Points on a hilly landscape, in no order, each with its height.
A climber steps from a point to whichever of its 2 nearest points has the largest rise for the distance, and stops where none of them is higher. Distance is the straight distance between rows; heights are no part of it.
Q_984 height 315: [127  97 162 132 130  66 139  93 111 136  64  85 136  87  88 165 124 126
  73 118 136 128 130 154]
Q_272 height 291: [102 186  79 113  76 134 132 111  94 109 133  90 158 123 133  82 161 105
 115 110 151 179 145 143]
Q_774 height 187: [161  66 119 157 101 179 125 131 105 158 135 122 116  83 135 117 118 124
 137  97 187 110  99  97]
Q_10 height 193: [ 87 160  93 134 110 116 139  73 109 147 167 157 142  97 107  91 165 126
  98 220 189 124 121 174]
Q_660 height 68: [141 157 140 102  70 141 117 122 132  64 130 111 102 132  95 111 112 133
 139 122  90 151 120  87]
Q_690 height 541: [105 147  96 152 129 133 108 122 170 146  81 147 153 121 178 121  92 149
  79  82 127 111 195 123]
Q_325 height 466: [141 156 135 132 146 134 153 131 192 172 169  95 141 138 185 128 113 142
 129 137  96 129  87 146]
Q_634 height 102: [ 82 109 138 116 125 126 131 134 124 107 124 156 138 169 109 164 120  98
 169 148  83 161 100 115]
Q_411 height 350: [ 99 168  98 116 107 120 140 147  68 106 153 106 143 129 113  79 124 155
 142 133 186 119 124 129]
Q_36 height 111: [ 90 168 100 117 132 121 152 113 117 128 147 102 178 168 158 126 203 134
  71 129 131 113 103 158]
Q_60 height 39: [161 129  98 160 168 115 107 153 126 144 120 160 128 151 163 176 138  93
  90 168 137 129  98 172]
Q_762 height 447: [138  75 166  83 194 134 123 164 110 155 126 173 102 157 133 142 101 118
 204 114 100 106 172  70]
Q_933 height 252: [130 204 115  99 120 168 149 142  78 107 108  84 137 125 192 115 178  80
 119  90 123 198 139 152]
Q_599 height 129: [132 154 112 105 125 145 157 151 112 136 121 125 152 134 201 129 117  93
 125 100 156 119 134 105]
Q_235 height 364: [126 133 122  96 104  93 205 126 131 140 145 106 115 146  66 136 113 153
 206 108 151 114 128 106]
Q_946 height 517: [115 103 143 134 162 163 169 139 179 121 160  99 125 123 160 127  69 158
 159 144  90 138 120 109]
Q_118 height 103: [127 187  94  95 115 108 170 115 137 119 142 128  91 158 148 109 148 156
  85 141 149  58  95 145]
Q_740 height 38: [136 117 144 114 102 130  67  88 118 113 157 130  89 157  83  97 143 155
 176 127 112 171 129 126]
Q_78 height 293: [ 91  67  99 175 127  98 133 149 157 128 134 152 118 102  84 107 114  87
 137 114 152  42 141 126]
Q_609 height 18: [164 130  96 143 157  87 112 105 113 151 132 102 137 124 146 159 109 100
 121 144 168 155  81 149]
Q_566 height 85: [ 90 175  99 148 144 100 171 134 100 155 135 158 131 137 141 129 184 131
  68 121 195 120  86 171]
Q_228 height 147: [113 127 109 177  89  89 163 126 113 157 178 136 140  72 104 123 142 108
 164 139 172 136  71  94]
Q_500 height 402: [ 95 190 116 129  98 116 129 145 164 146  79  91 105 120 138 122 116 124
  84 129  75 158 119 118]
Q_65 height 137: [183  99 143 121 136 135 122 151 148 167 131  98 151 130  82 118 103  94
 162 137 116  74 177 106]
Q_547 height 301: [107 113 143 112 167  79  98 101 151 142  90  95 100 108 130 123  89 125
 109 107 112 112 134 127]
Q_931 height 406: [183 113 147 108 181 120 105 182 124 116 129 166  72 129 161 102 111 109
 198 101 132 104 195  76]
Q_873 height 247: [124 138 118 163 120  89 135  91 113 112 151 173 111 108 102  65 155 134
 120 156 205 123 171 152]
Q_636 height 568: [143  76 152 115 211 177 107 142 163 118 149 109 110 143 125 148  49 154
 156  99  76 122 145  86]
Q_848 height 145: [111 165 139 107 116 147 122 141 124 118 135  85 160 162 151 115 202 107
  53 165 116 124 110  83]
Q_252 height 19: [ 85 113 165 134 146  88 150 188 116 104 126 166  93 105  91 143 108 124
 147 147 181 126  86 139]
Q_490 height 192: [146  90 138 112 117 165  96 143 186 147 169 161 135 148 100 128 125 108
 182 138 138  65 146 102]
Q_193 height 333: [102 137 171  72 130 135  97 124 176 108 151 100 123 141  96 133 126 149
 122 155 119 101 106 136]
Q_480 height 242: [121  56 118 159 126 136 142 162 152 108 138 137  45 101  92 108 105 107
 172 102 134  92 119 139]
Q_632 height 241: [137 124 106  88 105 137 137  77 116 163 148  92  83 137 113 125 150 169
 122  99 128  94  81  68]
Q_551 height 309: [ 96  82 124  96 116  92 145 138 163 158 150 161  96 136  42 166 110 124
 206 110 119  89 121 103]
Q_158 height 43: [ 93 182 139 138 103  89 188 149 113  87 124 186 108 113 118 153 132 134
 129 134 180  97  93 189]
Q_452 height 188: [201 110 168  99 139 181 130 175 117 136 102 159 103 150 155 148 124 142
 144 103  77  65 146 116]
Q_283 height 66: [ 91 198 123 179 129 133 200 149 110  99 135 182 132 135 144 102 160 168
  96  91 205 135  94 191]
Q_423 height 334: [145 110 117 145 191 126 101 101 122 131 105  50 129 122 153 126  80 144
  74 103  85 146 132 120]
Q_722 height 62: [103 104 111 150 171  88 146 130  95 110 131 186 136 124 155 167 161 121
  77 135 161  90 119 152]
Q_261 height 99: [128 159 126  94 104 124 135 133 142 108 149 129  89 129 152 107 119  90
 175 107 121 125 151  70]
Q_877 height 609: [148 132 129 149 179 154  47 136 121 132 119 129 138 166 133 112  82  63
 151 159  47 182 167  63]
Q_481 height 477: [160 168  98  96 115 121  86 117  79 145 147 150 148 170 152 118 126 167
 158 139 114 130 128 158]
Q_834 height 352: [ 94  94 178 150 127 127 140 121 110 134  81 125 156  73 101 167 162 121
  51 137 178 153 100 151]
Q_239 height 262: [ 77 125 110 146 125 105 156  88 114 137 152  82 146  97 104 114 146 120
 125 200 122 126 110 191]
Q_688 height 358: [ 89  89 108 146 166 162 127  95 130 127 118  94 154 132 150 126 118 151
 104 120 103 171 126 150]
Q_388 height 47: [115  95 170 134 116 122 127 131 182 156 132 145 148 129 108 133  97 169
 211  96 151 124 149 168]
Q_729 height 532: [118 145  79 172 105 136 144 149 160 140 143 107 113 125 170 118 125  93
 140 137 113 158  79 152]
Q_196 height 483: [113 148 150 115 114 159  93 104 113  56 156  87 177 117 127 134 149 146
 100 137 140 150 137 199]
Q_788 height 290: [149 150 127 129 137 133 149 114  70 105  98 136 141 136 117 154 188 180
  58 151 109 131 118 169]
Q_633 height 255: [110  65 115 102 123 150  95 188 189 190 164 162  99 130  37 146 112 113
 216 121 152  90 142  87]
Q_190 height 410: [118 163 149 130 134  92 189 148 138 127 159 120 149 159 113 111 138 147
 143 134 145 130 111 119]
Q_555 height 432: [190 130 162 131 129 121  68 145  87  81 131 102 131 142 124 111 128 121
 142 115  48 115 177 114]
Q_881 height 154: [193 135 151 131  89 143 145 151 129 121 101 179 125 146 128 168 113 114
 180 110  92 116 132 158]
Q_914 height 436: [135 117 122 126 110 157  90 154  96 138  80 122 170  96 159 143 161  71
  75 121 168 165 110  96]
Q_711 height 155: [142 102 128 140 122 153 152 119 141 163 169 146  90 100 145 128 132 135
 180 141 182 137  81  74]
Q_993 height 213: [150  42 124 172 158 174 147 135 121 116 128 125  97 111 140 104 114 108
 136 103 126 140 134 110]
Q_679 height 64: [ 62 110 142 147 106  79 103 114 171 126 123 163 100 102  93 104 105 138
 161 114 159 134 136 168]
Q_143 height 385: [128 114 109 127 110 170 181 101 116  90 111  95 162 135 154 117 109 136
 136  87  86 155 171 119]
Q_821 height 310: [ 95 148 128 119 140  89 169 101  97 119 138  92 118 112 114 128 173 124
  81 186 112 181  96 131]
Q_926 height 354: [123 147 133 150 144  96 152 146 127 143  74 105  94  91 129 138 110 117
  93 168 123 182 106 108]
Q_316 height 545: [192 104 156 148 148 151  54 115 142 102 117 131 139 150 153 122 130  59
 150 117  91 215 166  97]
Q_614 height 311: [155 158 134 131  89  92  93  93 119 121 125 155 107 133 102 112 159 146
 128 132 146 100 175 181]
Q_366 height 395: [145 163  99 136 105 132  89  92 120 115 149 167 106 142 150  90 125 166
 134 131  85 107 171 131]
Q_155 height 463: [ 74 157 102 158  91 142 167 123 156 121 105  84 123  67 163 156 123  99
  91 106  92 162  97 174]
Q_439 height 491: [143  97 159 129 126 135  58 134 128 130 100 138 130 114 138 146 127  98
 111 113 129 173 136  64]
Q_391 height 389: [ 99 126 128 153 118 172 108 158 134 106  85 160 169 124 123 148 161 126
  59 152 184 190  88 139]
Q_584 height 171: [141 183 115  81 103 125 164 144 121 114 100 128 106 130 126 164 166 113
  73 153 117  60 109 183]
Q_843 height 565: [133 155 149 111 150 146  75 115  98 107 180 104 196 169 138 119 128 160
 143 153 121 147 105 171]
Q_704 height 550: [157 130 132 140 195 153 120 153 119 147 101 129 145 174 148 135  85 112
 133 144  56 140 133  80]
Q_460 height 494: [147 113 130  96 183 102 105 162 106 159 156 142 160 147 160 145  91  97
 168 114  57 108 180  72]
Q_776 height 237: [159 155 144 106 142 160 141 152 113  86  92 136 109 143 137 130 132 130
  85 157  80  97 122 162]
Q_505 height 84: [ 54  85 105 138  94  90 106  90 137 123 161 183 143 150  94 128 118  91
 169 128 121 152 140 138]
Q_266 height 35: [102  53 121 161 135 116 124 121 163 169 112 148 164 166  86 162  82 127
 209  95 103 141 151 149]
Q_517 height 347: [162 143 115 129 156 105 155 139 106 118 108 123 155 136  94 150 119 187
  78 184 153 116 116 119]
Q_823 height 464: [118 151 117 163  97  88 141 129 181 143  95 150 150  75 132 145 117 136
 110 129 118 107 165 134]
Q_968 height 156: [185 135 152  81 147 171 126 156 142 112 124 142 138 130 197 161 113 109
 150  77 116  96 157  64]
Q_204 height 90: [213  82 154 143 141  96 133 147 117 175  98 127  97 114  83 143 103 110
 170 149 172 110 146 127]
Q_775 height 448: [165 135 185 129 172 175  44 125 146 134  85 112  98 160 211 100 111 137
 105  99  75 134 181 150]
Q_41 height 219: [118 118 152 103  97 111 158  72 131 139 150 143 108 101  50 117 149 202
 125 125 199 147 112  83]
Q_179 height 405: [ 92 130 170  89 109 136  80 102 156 108 116 116 150 108 129 130 126 122
  98 139 150 119 166 163]
Q_489 height 294: [148 138 102 113 138 119 161  77 101 170 120  93 122 118 128 124 129 187
  84 154 170 134 105 104]
Q_331 height 183: [137 115  90 153  66 112 133 114 117 126 127 134 135 112  62 111 121 147
 129 123 176 157 114  86]
Q_85 height 492: [146 127 125 169 138 175  81 142 153 165  90 145 165 160 211 108 128 122
  97  91 104 126 187 142]
Q_938 height 496: [159 155 138 136 173 130  81 145  87  96 130  87 162 160 162 113 151 154
 117 127  68 155 141 137]
Q_34 height 125: [143 131 129  94  71 136 143 100 140 114 142 175 128 164 124 171 133 137
 157 120 136 152  93 134]
Q_24 height 372: [117 104 112 130 114  98 177 120 124 127 149 160 133  66 117 136 111 139
 136 125 123  55 161 127]
Q_573 height 263: [110 132 156 109 112 119 100 104 138 154 172 113 124  97  85 117 157 198
 138 142 175 109  86 127]
Q_780 height 190: [125 111 117  98 125 148 117 123 105 110 156  69 117 142 125  93 180 128
 110 130  88 112  92 100]
Q_783 height 419: [121 141 101 163  98 188 174 127 138 108  97 111 131 123 174 138 144  95
  86 111  85 177 153 170]

Call two points neighbours if one is among the 2 nearest of the other. Go from one point of each pair to the other, from neighbour to neighbour, staying as high as possible. Name the lowest point that can't be avoided.
Q_690 and Q_636 => Q_10
Q_517 and Q_690 => Q_252
Q_877 and Q_729 => Q_325
Q_690 and Q_843 => Q_775
Q_877 and Q_636 => Q_704

Two climbers start at each pair of points below. Name the first point that both come to, or write none.
Q_984 and Q_252 => none
Q_388 and Q_711 => none
Q_331 and Q_774 => none
